Each row is a point on a tangle of strands that fork, close into loops and nearly touch. The rows are in no order.
In the rows, zero is written as 128.
Points whose rows are less than 222 apart are linked; no others are.
diba: [ 78 121 103 116 166  64 169 128  71 140 162 108 121  84 128 116  96 116
 131  95 112 141  96 151 101 125 146 161 144 139 137  84 116  60 117 167
 138  75 176  67 120 101 125  89 115 125 141 101 122  84 134 146 110  93
 150 154 161 132  62 101 153]
Lupa: [133 189 119  67 126 156 122 119  56 145 151 174 118  96 135  86 159 140
 154 126  88  95 134 170 128  97 119 101 124 190 144 129 129  77 153 150
  84 131 183  97 124 129 180 165 136 137 135 123 159 146 119 151 166 108
 160 179 141 146 180 127 197]
Dab: [142 118 154 155 116  96 157 135 116 130 140 130 137 186 110 118 113 128
 155 176 144 151 125  96 148  83  95 145 133  93 145 134 116  72 186 120
 132 128  76 157 112 146 120 132 114 151 162 103 131 143 132 145 101 149
 112 108  61  61  59  74  84]
nofof: [151 178 125 133 115 155 143  86 153 116 126 177 153 114 159 112 127 126
 129 147 164  94 180 183 138 104 108 189 112 115  93  89 163 104 170 168
  79 128 110  66 134 142 173  88 184 157 104  89 108 110 170 110 113 131
 123 191 142 143 140 127  55]
pozen: [ 78 131 132 121  95 112  95 125 148 162 116 101 129 103 147 211 137  93
 161 133 156 140  81 147 151 119 139 200 121  81 137  88 144 148 117  80
  98 120 125 128  97 183 142 136 117 182 108 109 101 129 133 147 125  97
 101 162 121 138 115  98 129]
bufab: [141 126 122 162 121 153 107 106 124 113 119 130 108 143 137 149 100 115
  60 130 123 154 167 124 141 157  93  93 123 140 111 114 162 173 193 103
 183 217 138 115 151 157 124 120 106  98 154 122  90 114 127  60 110 110
  34 100 128 161 124 118  91]
dafu: [106 180 152  97 114 153 121 170 123 122 138 158 116 182 108 128 152 139
 145 126 136 149 102 114 170 137  99  86 139 160 154 132 113 115 183 146
 150 125 118 158 104 140 177 122 144 143 156 155 190 200  93 126 135 173
 160 160  92 132 154 136  82]
Vinod: [153 174 123 120  69 157 148 125 114 118 148  84 115 117 117 135 146 149
 151 131 124  92 156 127 151 139  90  90 129 148 137 129 156 180 142 159
 156 123 134 135  99 143 129 112 157  88 133 177 146 136 126 160 188 124
  80  88 156 106 130 153 100]
Raz: [169 122 173 145 173 141  51 114 169 128 125 112 121 155 154 146 191 115
  74 104 139 112 126  97  81 106 162 152 124  92 130 100 107 152  83  69
  86 118 125 122 101 139 111 140  93 130 125 149 114 169 162  95  88 118
 114 116 138 110 171 177  99]
zodi: [162 121 185 162 130 151  78  90 174 137 151 170 153 134 124 123 155 119
  61 123 176  81 130 123 127  89 149 155 109 110 118 106 172 162 191 128
 142 114  85 129 108 137 122 111 163  94 116 168 133 132 139  96 114 160
 125 132 168 137 182 146  96]
zala: [154 176  97 141  79 147  90  92 123  91 117 155 107  56 138 139 174 129
 103 123 182  90 171 124 133 119  96 119  82 120 107 123 150 172 165 115
 147 180 119 113 163 131 205 145 132 122 113 137 147 112 133 128 169 111
  95 165 138 133 158 178 169]
Bafa: [166 166 131  94 153 147 134 153 106 149 168 153 128 138 110  65 175 128
 200 126 104 149 113 143 153 135 146  99 132 170 142 130  80  64 111 154
  92  99 141 122 145 103 140 189 125 132 117 117 190 172  83 114 159 147
 191 149 126 108 179 144 185]
Ruz: [138 109 116 118 109 128 155 121 149 116  95 131 125  93 111 141 114 106
 141 137 209 105 145 153 127  99 127 128  92 106 128 138 187 175 126 129
 174 143  95  95 155  98  92 131 117 146  66 143 128 110 102 133 173 150
 178 138 112 149  99 151 131]
Tam: [112 133 136  72 134 149  90 113 142  88 108 182  88 113 119 144 167  94
 100 124 135 127 188 107 136  84 171 139  74 150 126 124 121 131 150 119
 109 120 163 117 132 139 160  90 160 179  90 133 158 122 107 117 164 117
 146 176  98 153 125 184 132]
butug: [116 136 131 107 158 134  99 106 118 110 109 118 112  70 108 132 212 124
 128  94 155 104 151  84 137 105 186 145  96  92 164 122  91 115 139  96
 115 111 129  97 125 109 132 133 176 153  76 161 115 111 117 142 137 119
 163 141 117 121 127 192 159]
fifo: [147  82 147 151 183 102  86 134 118 135 130 116 127 162 124 116 147 144
 149 108 104 169  56 100 147 157 136 100 143 111 157 136  91  86 108 100
 115 105 119 143 101 108 149 167 120 104 104 139 132 149 123 153  92 166
 181  82 111 133 136  98 193]
lum: [109 130 164 119 150 112 131 169 115 146 124 129 115 141  84 151 136  93
 162 130 127 129 125 128 125 101 185 156 105 100 131  99 131  98  73 142
 162  99  98 102 120 125  55 112 136 122 103 105 123 108  99  92 106 164
 120 103 171 101  76 123 140]
veki: [ 88 170 109  86 101 147 169 115 116 116 174  86 166 114  83 105 123 125
 178  76 126  97 109  99 166 188 108  83 136 157 157 138  91 113 190 156
 219 138 142 171 111  83 157 144 153 105  94 158 126 144 102 171 157 152
 190 127 154 149 122 123 147]
Nul: [136  98 144 143 156 117 109 163 108 144 101 129 126 158 117 142 143  78
 181 151 123 133 154 127 132  87 171 154  94 105 138  83 135 104  94  86
  93 106  92  96 103 169  73  91 136 131 121 127 136 111 130 123 100 136
  46 124  93  70  85 103 187]
Kinog: [ 93 109  99 153 157 180 141 132 151 129 131  92 161 128  79 106 154 114
 110  66 120  84 124  84 103 189 147  72 122 172  99 192  99 207 114 104
 167 123  75 169 152  47 144 138 120 121  90 143 115 126 140 141 191 134
 106  52 192 113 177 174 130]
Pifiz: [129 112 125 136 115 112 119 141 114 120 130 124 116 112 169 149 102 117
  94 115 142 133 143 155  63  79 108 158 140 111 113 112 136 129  65 117
 130  79 137 118 135 138  83 101 116 133 196  72 142  77 203 135  95  80
 124 129 152 125  65 108  98]
Makom: [ 84  98 105 146 143 146 129 105 123  80 134  92 149 139 111  98  92 148
  75  93 123 123 112 102 131 161 118  88 158 158 158 152 106 111 185 140
 174 125 193 130 180  71 131 138 109  70 126 165 103 119 133 125  90 166
 187 108 151 177 156 147 119]
Tufo: [148 157 119 123  60 172 116 108 116 119 130 132 100  92 118 140 148 156
 114 124 117  91 171 132 134 152  86  36 125 166 125 157 116 157 160 165
 183  99 151 144 157 138 181 167 163  59  96 184 138 106 124 155 157 139
  89  80 180 135 184 178 182]
duvu: [116 120 125 130 102 197 167 141 119 112 153 147 144 123  91  98 167  86
 143  87 127  81 160  48 166 176 159 118 110 159 115 155  91 162 184 106
 165 173 129 158 161  85 162  92 168 115 152 176 135 135  97 119 164 136
  93  82 131 101 122 176  75]
gibo: [120 110 148 151 169 108 125 125 109  87 132 126 113 109 148 153 148 163
  80 130  88 156 114 115  97 117 130 102 141 127 123 134 149 159  87 118
 154 137 195  95 122 156  82 120 149  85 126 202 135  84 154 121 131  98
 133 102 183 130 127 141 190]
bog: [165 120 127  98  79 144  86 101 131 109 125 152  79 107 169 143 136 187
 118 154  91 126 173 172 155 124  90  84 133 128 146 131 131 141 126 155
 146 125 203  87 142 147 164 134 163  73 120 164 132 132 128 137 131 137
 103 132 145 153 164 144 181]
tolon: [164 114 145 163 116 151 149 120 123 115 116 129 143  99 116  93 143 124
 148 125 176  93 144 128 132 119 125  99 107 132 151 129 163 139 166 174
 210 137 105 124 163  81 126 168 145 105 103 138 132 153 122 128 127 177
 200 131 111 128 160 149 161]
tedar: [150  94 168 151 105 105  45 118 158 123 151 109 106 132 142 186 127  92
 101 142 123 146 122  98 144 137  97 140 121  63 137 148 128 153 141  77
 150 120 121 183  77 175 125 109  89 104 136 141 127 121 157 145  78 108
  70 102 109 135  98 113 151]
Dalus: [ 76 122  66  68 136 145 149 123 138 136 131 112 111  99 104  93 117 158
 130 138 109  96 120 138 126 152 115  98 130 136 105 168 124  83 135 111
 110 127 155 137 130  85 148 126 106 189 152 126 150 152  93 155 147 101
 105 164 100 156 195 135 185]
Sugil: [131 116  76 149 103  68 169 108 135 134 121  87 149  54 106 149 146 104
 172 121 198 129 125 128 148 114 121 137 106  83 133 120 159 115 130 115
 171 121  92 109 162  96 105 112 108 157  90 133  91  88 120 153 137  93
 131 116 123 140 107 132 171]
zisub: [163 178 126 145  64 154  78  93  71 125 123 181  99 109 113 161 162 155
  93 137 178  77 169 118 126 137  93 116 112 158 114  99 157 164 193 102
 103 146 122 139 115 183 244 163 161 116 135 188 171 142 128 146 172 135
  97 161 143 113 201 141 184]
zesaf: [ 83 133 139 100 130 163 167 184 183 141 107 106  88 136 132 150 110 149
 156 127 110 152 131 172 101 172 108  93 112 132 116 135 109 157  82 144
 136 132 115 112 119 141 137 100 105 168 127 105 113 125  91 110 104 135
  66 111 122 134 145 126 117]
Tekag: [ 86  50 145 159 218  88 137 157 121  97 136 110 135 105 118  69  83 149
 122 101  92 127 125 120  68 195 133 139 127 177 138 119  95 125  49 179
 143  96 140 114 146  82 133 101 103 104 144 135  87  93 122 123 102 121
 176  96 145 135  87 153 128]
solil: [153 138 175 106 112 141 115 133 146 128 168 123 114 156 104 145 121 115
 119 118 126 117 135 143 121 111 104 134 132 154 137 116 160 162  73 149
 125  75  95 137 125 102 103 126 133  87 125  81 168 152 154 127 159 129
 162 138 155 119 147 148  94]
gonog: [172 131  78 158 115  85 151 109 108 126  81  96 159 167 107 125 114 109
 137 151 157 139  95  96 153 113 143 144 151  83 151 148 119  85 176 109
  96 145  96 117 151 133 118 151 120 145 144 112 108 138 122 159 122 139
 118  81  86  96 110  90 132]
momu: [ 86  84 107 162 154 126 157 151 124  77 136 118 119 120 119 101  98 154
 121  88 119 113 180 123  83 185  74 119 117 172 125 126  94 157 102 151
 128 131 111 118 148  94 181 150 124 110 138 101  96 126 127 126 141 147
 174  77 144 132 125 197 128]
Tig: [128  76 189 163 149 108  94  81 181 136 165 177 147 168 119 149 129 164
  42 155 174 104  98 122 108  98 114 128 131 125 100 136 136 143 136 135
 145 102  40 164 104 137 136 140 134  92 127 144 149 154 145  94 113 193
 157 119 115 118 188 153  62]
Gefo: [129  76 146 148 178  66 105 145  92 114 167 105 133 104 140 111  74 128
 149 111  81 129  95 148 105 161 139 181 150 159 164  87 132 103  99 169
 119 103 128 110 117 125 140 116  87  99 160 104 108  99 161 120 127  75
 190 126 134 142  58 126 152]
Rigu: [155 144 167 140 135 183  44  87 170 146 154 105 134 115 131 155 183 105
  56 112 172  91 138 147 112 120 159 177  90 140 111  64 131 171 174  84
  60 131 124 123 125 191 163 104 180 132 102 136 112 149 139  92 126 160
  93 176 169 122 163 153  70]
fizi: [145 105 186 160 127 101 111 160 109 142  98 147 151 197 132 163  79 130
 111 151 183 121 105 128 130  88 151 147 138 136 120 123 179 149 124 115
 167 137  78 170 117 172  13 144 113  96 109 133 145 150 125 106 110 186
 142 109 126  87  59  65  96]
nelo: [ 82  80 150 124 175 105 123 203 129 104  96 106 138 145 187 168 100 161
 165 134 106 177 130  86 111 138 181 122 116  86  88 144 111 133 113 107
 197 148 143 180 134 133  56 131 118 114 143 170 118 106 118 127 107 151
 129 104 121 101  38 102 141]
gune: [167 127 115 107 106 124 138 129 123 155 131 103 123 123 139 148 162  76
 184 134 147 111 201 139 162  76 139 183  97 102 129  95 157 129 149 101
  86 115 125 110 111 139  98  69 130 151 100 124 124  87 115 153 160 103
  54 136 109 103  89 129 133]
lafi: [130 119 159 140 117 121  91 111 178 143 157  66 123 113 174 196 139 121
 100 123 172 138 104 120 104 153  76 171 127  69 112 102 145 168 136  49
 117 124  99 164 106 180 156 137 102 177 157 104 106 119 142 147  99 105
  68 156 115 116 118 119 116]
Fuf: [ 87 123 126 144 163 102 128 141 137 120 107 116 112 128 159 142  91 149
 101 137 104 131 131 139  69 128 128 147 155 101  74 179  96 117  78 167
 140  80 110 119 123  98  40 104 127 103 154 104 133  82 161 120 101 117
 100 121 145 128  89 152  92]
kodaz: [161 143 102 176 133 116 134  81 128 138 134 124 126 122 127 122 125 115
 112 151 105 116 120 122 118 151  69 149 134  96  93 138 127 112 165 126
  77 158  97 115 129 115 172 150 127 115 194  93 130 124 142 113 132  75
  71 140 117 142 183 130 127]
gad: [ 87 147  96  53 163 138 140 142 126 140 167  75 117 127  77  76  82 143
 148 114  97 112 145 144 116 146 133 125 108 162 145 100 102 100 112 168
 124  87 147 110 139  55 149 111 103 156 131 102 150 144  94 147 154 113
 151 160 113 151 143 165 165]
nakil: [135 115  87 114 121 112  95 135 118 136  91 159  79 132 160 168 177 108
 118 158  92 188  99 154 139 127 172 122 158 137 111 138 116 141  90  94
  60 136 165 113 106 191 127 150  95 142 137 137 144 107 107 120 105 107
  84 127  92 140 162 139 156]
Mup: [193 171 120  70  59 141  64  87 134 133 200 116 100  95 136 145 171  82
 116 127 126 101 201 123 178  92  95 154  98 132 160  89 126 140 139 121
 101 110 147 168 119 139 156  85 145 129 126 119 155 104 172 148 156  64
 115 184 132 154 119 141 125]
pemig: [169 114 136 110 110 151 105  90 154 150 135 158  87 150 157 129 114 150
  94 131 181 108 178 158 111  88  86 127  99 116  88 118 158 153 138 125
 109 128  63 153 147 122 176 143 126 154 109  84 156 178 120 117 148 155
 138 187  76 123 173 164  94]
duf: [ 99 148 108 107 162 145 149 155 104 125 108 113 113 104 103 138 135 146
  93 114  78 119  95 112 110 121 179 101 134 152 135 143 116 133  98 129
 106  98 185  79 123 141  66 121 150 116 156 183 176 118 142 123 125 110
  83 111 142 120 144 142 168]
Benir: [175 141 137  82  90 156 116 120 149 147 138 162 113 181 172 164 167 140
 137 163 113 148 153 174 143  92 119 147 143 130 113 116 116 152 112 128
  57 118  94 145 133 169 152 152 148 134 148  95 157 157 132 121 149 120
 112 174  56 119 156 149 102]
medem: [ 98  78  98 149 156  70 149 148 130 114  77 117 129  83 108 152 130 130
 157 124 115 167  61 116 101 132 157 135 114  85 121 148 111 133  36 127
 152 148 165 114 149 106 108 127  95 128 119 152 108  66 140 159  86 116
 137  93 122 132 109 100 181]
tunab: [149 189  88  62  87 119 123  93 119 160 170 108 141 143 141 168 179  80
 170 112 166 126 161 153 197  67 132 177 116 117 165  76 138  85 174  75
 109 126 153 119 118 140 158  65 159 184  54  97 126  99 124 137 167 112
 121 151 110 123  91  83 116]
sab: [165 144 137 140 105 178 146 123 112 104 134 121 131 129  47 155 147  85
 120 107 141 120 141 110 168 147 148  94 144 175 126 163 136 152 174 128
 172 136 125 143 122 153 146 105 173 102 151 176 160 109  95 162 127 141
  85  80 122 111 145 174  93]
Dozu: [139 108 157 156 160 109 161 173  94 149 100 123 163  92 106 126 125 100
 180 117 126 130  90 111  95 139 152 128 111  95 153 111 155 111  52 120
 182 161 124  85 138 102  79 132  84 124 115 119  83 125 118 114  85 134
 140  64 135  98  62  60 168]
rifof: [134 190  99  96  92 126 175  81 106 167 148 197 151 125 153 126 178  97
 172 167 130 130  94 136 165  77 101 149 146 129 141 148 128  83 191 103
  67 138 154 161  80 153 197 118 158 192 152 106 177 121 127 153 151  97
 142 219  78 122 148  84  87]
somet: [173 126 166 127 101 146  95 100 108 126 182 115  80 131 124 138 153  98
  76 118 136 104 198 107 104  96  83 149 104 144 138  97 150 158 104 112
 136  99 111 163 127 111 163  85 154 108 155 121 138 145 168 130 160  97
 130 121 158 136 106 184  92]
mimap: [130 103  78 153 142 112 155 139 125 101  95 132 139 163 144  89  84 179
 107 176  60 184 127 117 105 152  92  55 132 157 118 189 141 127 157 145
 100 192 175 144 153 134 141 138 119  94 161 145  97 145 136 134 130 125
 166  95  96 122 112  81 174]
Puv: [156 132 134 139  98 143 110 100 139  89  73 139 103  85 150 151 175 123
  82 104 128 164 126 130 143 146 192 138 151 103 106 159 115 149  98 116
 107 141 181  99 121 159 119 157 123 111 129 153 107 123 110 119  92 114
 101 110 138 160 133 176 100]
leg: [159 113 144 178 154 144 154 161  93 156 112 118 166  94 162  31 125 194
 181 138 104 179  78 150 135 196 146  83 166 145 169 120 133 115  52 167
 148 142 164 100 148 105 127 160 167  65 104 123 105 117  98 154  96 170
 169  79 128 122 134  86 172]
Vazut: [143  95 169 157  97 133 160 127 118 109 102 163 122 133 144 133  86  80
  83 146 131 146 162 131 128 132 133 142 104 126 115 141 175 163 142 117
 127 212 135 126 144 153 104 103  76 154 164  86 108 106 155  70 128  88
  58 107 134 137  70 122  50]
Lib: [155 159  90 118 109 132 151 119 141 125  75 115 154 171 101  98  98 124
 135 142 112 121 123 113 151 133 145 138 170 118 122 179  95 122 125 140
  52 137  91 133 143 118 113 189 102 112 113 126 118 173 113 149 149 143
 134  97 107 131 147 156 112]
Fof: [141 115 158 114 118 135  88 164 114 133 113 140 114 191 170 155 103  93
 102 141 149 160 161 155 138  93 165 159 132 113 118  88 154 147 107 132
 147 122  94 164 106 200  73 111 119 120 156 133 154 153 113 116  87 169
 105 133 103 113  79 133  69]
lokud: [134  66  97 143 128 118  98 103 141  86 150 137 123 151 118 112  82 144
  44  96 119  92 170 136 121 167  92 142 150 161 122 129 114 136 156 165
 121 135 120 147 155  99 182 140  87  85 105 126 108 144 143 113 125 157
 192  87 150 169 162 177 117]
vos: [102 105 143  85 140 105  93  96 186 109 120 169 108 133 142 134 132 129
  89 125 168 154 159 126 127  99 142 152 110  86 115 133 108 120 129 118
 106 126 120 133 149 114 155 134 111 177 103 112 129 146 125 102 140 122
 169 190  96 167 120 170  82]
mani: [143  80  76 167 172  81 124 121 144 125 102  86 146 190 156  95  94 163
 127 132  78 175  95 117 108 170  85  80 147 134 146 172 108 110 145 154
  93 143 113 180 129 127 152 181 105 106 110 132 114 128 136 169 120 155
 218  95  91 124 139  83 184]
Fona: [102 160 127 139 138 104 184 150 101 125 116 123 164 141 120  84  86 112
 130 110 154 103 117 124 124 133 116 165 140 145 139  87 138 120 169 170
 119 150 104 115 109  95 107 107 138 154 139 110  89 172 125 116 145 146
 192 145 152 125 101 126  68]
bufif: [143 158 118 142 123 164 146 142 154 135  68 138 176 162  90  98 134 146
 122 121 133  75 125 110 120 182 169  72 178 152  92 179 102 132 154 141
  86 133  71 161 157 111  85 205 125 125 118 177 135 151 109 135 150 178
 115  94 142 116 200 170 117]
naz: [130 186 155 114 154 128 128 145 114 142 140 129 129  99 102  73 214 102
 209  91 120 134 122  79 164 138 163 134 105 120 140 110  57  80 118 139
  82 100 129  89 124  97 125 151 142 158  94 128 147 139  75 128 168 130
 155 140 126  95 142 194 167]
bapok: [ 76  78 112 102 121 110 114 165 143 133 113 151  90 110 143 154 160 135
 153 136 105 205  74 134 148 123 184 118 126 123 124 150 137 142  48  78
 156 159 184 131 134 175 120 120  76 143 114 141 150  90  97 136 114 107
 121 121  97 139 114  91 177]
Nekab: [132 165 117  94 157 156 134 161 109 174 133 119 117 139 113 119 145 189
 117 123  88 102  57 134 122 142 131  91 161 159 112 160 100  82 111 137
  92  68 137 125 102 153  96 172 158 144 175 186 196 144 119 145  96 129
  74 151 145 125 199 140 164]
nadub: [137 123 158 149 173  96  54 145 111 140 121 133 138 176 143 145 142 146
 131 145 122 161  51  90 139 127 155 117 133  97 171 122 109 101  91  92
 130 106 157 152  63 175 104 147 115 112 150 177 155 164 145 100 101 134
 128 119 127  96 145  56 180]
gul: [ 72  81  85 159 119  61 157 116 140 130 136 130 126  82 159 149 124 116
 145 154 147 151 145 126 111 128  96 158  98  71  99 111 150 118 111 101
  95 126  91 103 159 101 133 114 103 170 104 103  69  77 128 102 140  63
  73 111  99 160 111 137 133]
zili: [157  66 187 180 141  80  58 147 137 157 143 157 164 173 162 172 138 159
 107 147  88 131  83 106 123 133 145 103 151 129 121 157 109 167  57  91
 128 114 102 186  88 137  90 149  82  84 147 187 121 145 179 101 135 131
 140  83 147 109 143  78 133]
munun: [127 126 152 132 129 130 140 145 133 137 161 112 153 155  81 125 109 141
 106 111 141 102 105 134 112 104 124  86 171 169 132 151 138 172  94 125
 165  64 102 164 113 103  69 153 141  82 104 173 138 123 135 142 155 165
 148 110 194 134 162 149 115]
zimo: [143 103 157 159 142 134 142 137 132 128 125 138 177  70 139  99 122 177
 158 154 126 122 125 146 119 133 150  81 134 148 126 147 144 151  71 188
 178 118 127 101 162  99  97 162 155  54  71 150 101 121 117 127 116 159
 206 102 136 120 170 118 164]
Sofi: [ 89 131 126 117  99 162 194 132 130 103 148 155 110 158  94  99 109 106
 148 138  81 122 165  55 167 154 104 165  98 160 102 146  99 130 182 142
 153 164 156 149 137  92 122  83 165 145 152 125 104 144 113 140 131 122
 124 120 111 135  91 156  70]
Gefup: [142  84 160 143 142 132  83 108 150 115 147 140 117 155 168 173 153 159
  67 144  78 119 136 130 101 114 110 109 136 142  96 136 150 175  63 101
 144 129 143 174 105 140 107 129 104  74 131 188 124 128 177 104 138  89
 147  97 181 158 192 145 159]
Vap: [145 167 121 161 116 125 200 158 101 151 118  92 171 108 151  73 114 169
 226 144 107 181  96 126 144 198 140  67 154 132 164 137 106 104 141 180
 160 157 158 139 136 115 138 125 148  73 127 105  85 146  99 141  91 144
 165  72  92 104  78  57 143]
banav: [142 161 124 101 113 122 125 117 117 172 133 161 117 148 172 123 171 116
 177 134 154 165 113 167 150  59 114 153 144 119 143  94 125  71 154 111
  91 105 108 121 111 160 180 123 145 193 161  79 144 171 119 110 126 135
 124 196  64  98 157 102  88]
vik: [ 79 114  98 160 153 123 208 140 152  93  91 126 189 142 105  72  55 128
 115 129 142  99  89 111 102 158 117 116 124 158 122 157 149 159 151 169
 153 181 115 164 161  73  82 134 116 139 121 115 102 161 145 149 147 135
 194 145 117 135 134 118 102]
lufig: [122 121 148 120 141 146 145 173 184 127  98 107 118 150 148  86  79 163
 138 137  93 175 141 122  86 160 127  83 141 133 108 175 123 140  74 117
 137 149 124 140 153 114  98 131  61 157 137  75 111 132 104 112 106 144
 125 100 114 127 113  93  68]
guzut: [129  93  52 160 105 102 166  82 132 153 143 151 121  91 164 123 139  99
 134 146 105 152 118 144 112 125 104 167 144 101  89 144 115 106 143  85
  53 135 118 114 166 115 166 149 133 152 140  60 114  70 140 100 159  41
  62 145 106 155 150 150 121]
gefis: [ 84 103 183 145 131 122 145 177 164 154  91 140 150 164 105 117  43 147
 123 155 121  99  79 157 117  92 175 141 116 147  85 135 162 148 109 143
 174 157 116 158 136 126   4 121 101 128 121 113 130 124 128 103 114 164
 122 142 171 112  81  57  95]
zame: [149 127 135 154 154 110  60 119 155 107  77 141 123 111 153 149 164 108
  95  94 151 124 112 123  91 117 211 171 109  65 120 147 124 111  60 104
 116 110 153  78 134 132 101 144  81 158  95 123  99 111 151  80  72 132
 132 135 174 133 151 167  92]
bazal: [155 109 120 129 165  96 106 148 123 142 131 150 125 145 124  98 112 115
 114 139 106 153 100 156  88  51 155 134 140 151 121 118 105 106  53 125
  85  87 150 122 167 117  76 117  92 131 175  68 151 103 166 124 116 100
 153 148 123 117  94  64 147]
Nabas: [130 155  78 104 165 145 125 130 125 142 122  98 130 145 133 107 112 196
 140 157  73 134  99 154 121 157 104  83 153 141 141 179 119  92 140 132
 122 113 152 152 104 142 148 161 138 121 139 146 142 159 125 148 109 130
 107 144 106 139 207 100 223]
Dezi: [104 117 128 139 108 136 194 124 137 114 109 149 123 144 111 110  97  96
 126 151 122 156 149  99 158 125 125 144 110 139 101 149 147 178 179 139
 126 190 104 143 107 138 124 104 122 162 168 108 133 107 110 114 170  92
  67 153  96 129 114 163  73]
Gisuf: [121 132 147 128 101 153 151 167 167 150 100 154 134 146  95  88  44 152
 129 158 121 161 129 169 118  90 150 110 122 143 113 161 186 162 111 154
 138 167 132 120 169 114  81 140  90 151 106  86 118 160  98 125 116 139
 142 144 124 147 142  77  70]
bilu: [ 86  73 142 115 159 149 143 176 168 121 142 125 129 145  66 162 104 110
 120  94 108 125 108 108 129 138 141 108 113 133 146 151 118 122  92 127
 179 117 120 135 113 102  75  94 144 105 110 158 130 109 108 117 108 157
 145 103 167 148 122 131 118]
Piful: [ 80 112 164 121 205  96 122 188 125 115 121  97 104 134 155 173 120 154
 144 120 128 138 112  98  72 142 124 150 138  91 102 150 117 155  55  96
 154 125 103 170  90 138  78 113 116 135 147 154 130 108 154 115 119 121
  96 124 150  91  56 141  97]
dev: [110 174  84 125  53  89 179 110  77 147 138 136 130  85 139 161 109 115
 169 148 115 157 102 150 189 113 131 148 168  97 126 109 164  72 172 147
 135 102 169 114 110 145 110 113 150 101 124 129 130  70 116 161 142 116
 105 137 125 142  68  83 162]
Pabez: [ 90 193 116  73 116 149 171 147 149 169 106  97  97 116 161 105 107 175
 165 162 145 125 161 201 111 122 116 131 129 123 132  77 141 129 106 145
 103 125 121  69 122 140 128 115 126 178 107  85 105 170  93 105 124 119
  97 141 142 115 136 120 123]
Ponek: [122 147  95 100 149  93 156 111  60 106 176  97 118 110 105 141 144 106
 148 123 115 164 123 130 163 117 127 149 127 133 164 115 122  64 163 124
 166 109 180  89  97 139 106 104 173 115 132 115 154 102 135 136 131 111
 135 156 135 128  70 101 184]
kif: [ 93 179 117 112 125 133 144 117 105  95 146 113 128 109  93 111  95 140
 166 127 129 121 106  97 167 164  94 101 137 139 173 148 113 105 209 144
 187 122 163 135 107 104 198  98 148 144 153 123 149 151 118 149 105 147
 130 149 110 163 143  99 135]
bura: [ 90 142  64  99 132 153 180 118 118 106 132  42 156 124  91 121  90 131
 117  81 117 137  95 131 125 179 129  86 150 156 149 168  96 113 146 166
 156 106 159 130 166  88 124 117 122  91 110 155 118 104 103 189  99 152
 179  92 149 135 105 143 142]
pevan: [131 168 102 137 123 114 119  99 128 117 117 107 132 107 163 109 107 154
 130 148 167  84 189 174 117 118  88 156 141 107 127  55 129 111 163 138
  79 126 129  73 151 130 195 128 158 155 115 107 104 160 128 122 122 163
 121 158 154 117 151 138 138]
gup: [101 151  95 131 112 208 186 150 143 144 111 139 166 132 106 113 159 121
 130  95 122  70 140  72 128 195 157  79 114 144  75 171  73 170 147 142
 128 170  89 186 153  70 150 154 153 144  86 157 140 154 104 147 173 134
  93 101 136 107 167 174 123]
nezi: [163 207 112  66  59 158  85  75 117 149 140 124 103  98 124 157 180  77
 157 102 173 104 168 149 185 124 128 150 121 148 150  90 142 146 168 142
 114 139 170 137 106 153 177 105 160 167  77 125 137 141 119 158 161 113
 121 185 153 138 118 120  99]
sivad: [135  79 124 126 149  68 125 126 111 114 126 166 166 140  91  62 100  88
 128 110 116 133 107 152 109  85 146 168 129 161 140 126 137  96 122 151
  73 112 141  94 150 100 108 106  72 123 165  78 127 101 158 134 130  59
 206 161 108 161 100 132 112]
maf: [168 116 107 146 137 135  69  48 155 119 150 128  98  97 142 138 152 132
  58 129 160 109 172 121 113 129  81 141 103  74  95 109 130 128 132  93
 135 155 108  87 164 110 181 166 103 133 140 106 139  87 150  92 116  95
  92 141 125 151 183 181 157]
foga: [144 137 160 120  97 128 107 126 129 133 120 125 119 171 125 189 115  85
 119 138 177 162 129 148 138 111 112 172 113 103 162  72 184 162 160 125
 144 137  93 140 100 191 125 143 132 165 120 127 128 159 121 150 152 144
 150 160 121 138  80 104 100]
dena: [134 137 158  69 111 162  74  89  99 128 132 181  83 102 173 168 188 163
 136 154 112 118 141 175 146 109 129 101 151 150 175 118 122  97 121 122
 110 118 196 104  87 181 168 168 164 129 108 164 171 135 115 141 130 146
 137 187 122 157 196 127 209]
tozur: [112 167  84 135 105  78 222 126  97 145 138  74 144  97 149  98  80 116
 204 128 148 165 106 141 179 158 102 129 162 120 136 128 132  82 179 171
 185 138 141 119 140  97 106 120 126 104 121 115  80 114 102 143 109 131
 147 116 125 123  66  54 159]
kuf: [130  91 167 128 134 103 157 168 133 173 156 120 131 169 102 131 102 118
 201 162 141 116 109 122 129 122  89 177 131  97 149  97 117  90  98 111
 112 106  43 137 111 150 114 125  93 191 147  59 113 143 129 131 113 144
 126 105  95  89  99  90 139]
Vin: [108 157 171 163 122 115 132 142  98 154 157 179 155 143 134 123 105 121
 100 103 140  91  97 130 106 109 127 172 143 129 159 101 137 117 132 148
 101 134  94 121  91 145 160 118 169 138 187  85 109 155 165 115 125 146
 161 136 173 108 109  97  30]
saz: [124 103 107 153 140 152 126 122 135  74 113 132 119 162 151 121 101 162
  80 146  68 156 194  80 133 134 114  79 125 130 118 160 127 125 175 104
 163 176 175 130 165 133 140  98 107 122 175 138 103 147 155  91 117 124
 101  83  91 148  97  97 141]
bado: [133 152 175 144 133 177  94 131 147 142 136 159 167 104 148 148 146 103
  91  95 149  84 145 159 105 120 138 184 107 121 120  69 127 128 131 123
  68 122 125  97 101 164 184  82 195 154 154  98 108 121 185 106 122 118
 113 162 170 124 134  79  34]

A tip is a point with one link. Name the tips that can be reached along the links from each point below, in the order of the rows.
pemig: Kinog, gad, rifof, kuf
nakil: Raz
dev: dafu, zisub, nelo
Fona: tedar, Tig, vik

A fork is a point with three links, a tip a point with one. Leave the first point through the second and follow the links. Name the first fork or tip that comes.
leg / zimo: zisub
butug / naz: duvu
Pabez / zesaf: tedar
zala / maf: Gefo
duvu / Sofi: gad
Vinod / Tufo: rifof
Nul / gune: lum
pozen / foga: bado

Name the points in between on the shortest way along the links from the first point to the second, in order.
solil / Raz: munun > bilu > lum > Dozu > medem > bapok > nakil > Puv > zame
saz / rifof: bufab > Vazut > Dezi > Sofi > duvu > sab > Vinod > Tufo > bog > dena > Lupa > Bafa > naz > butug > Tam > vos > pemig > Benir > banav
tozur / maf: Vap > leg > zimo > tolon > Ruz > Sugil > gul > guzut > kodaz
Nabas / Vazut: Nekab > duf > gibo > Gefup > zili > nadub > fifo > mani > mimap > saz > bufab
vik / gefis: Fona > Vin > bado > nofof > pevan > Pabez > zesaf > lufig > Gisuf
veki / Vap: bura > Makom > lokud > momu > Tekag > Gefo > diba > Ponek > dev > tozur
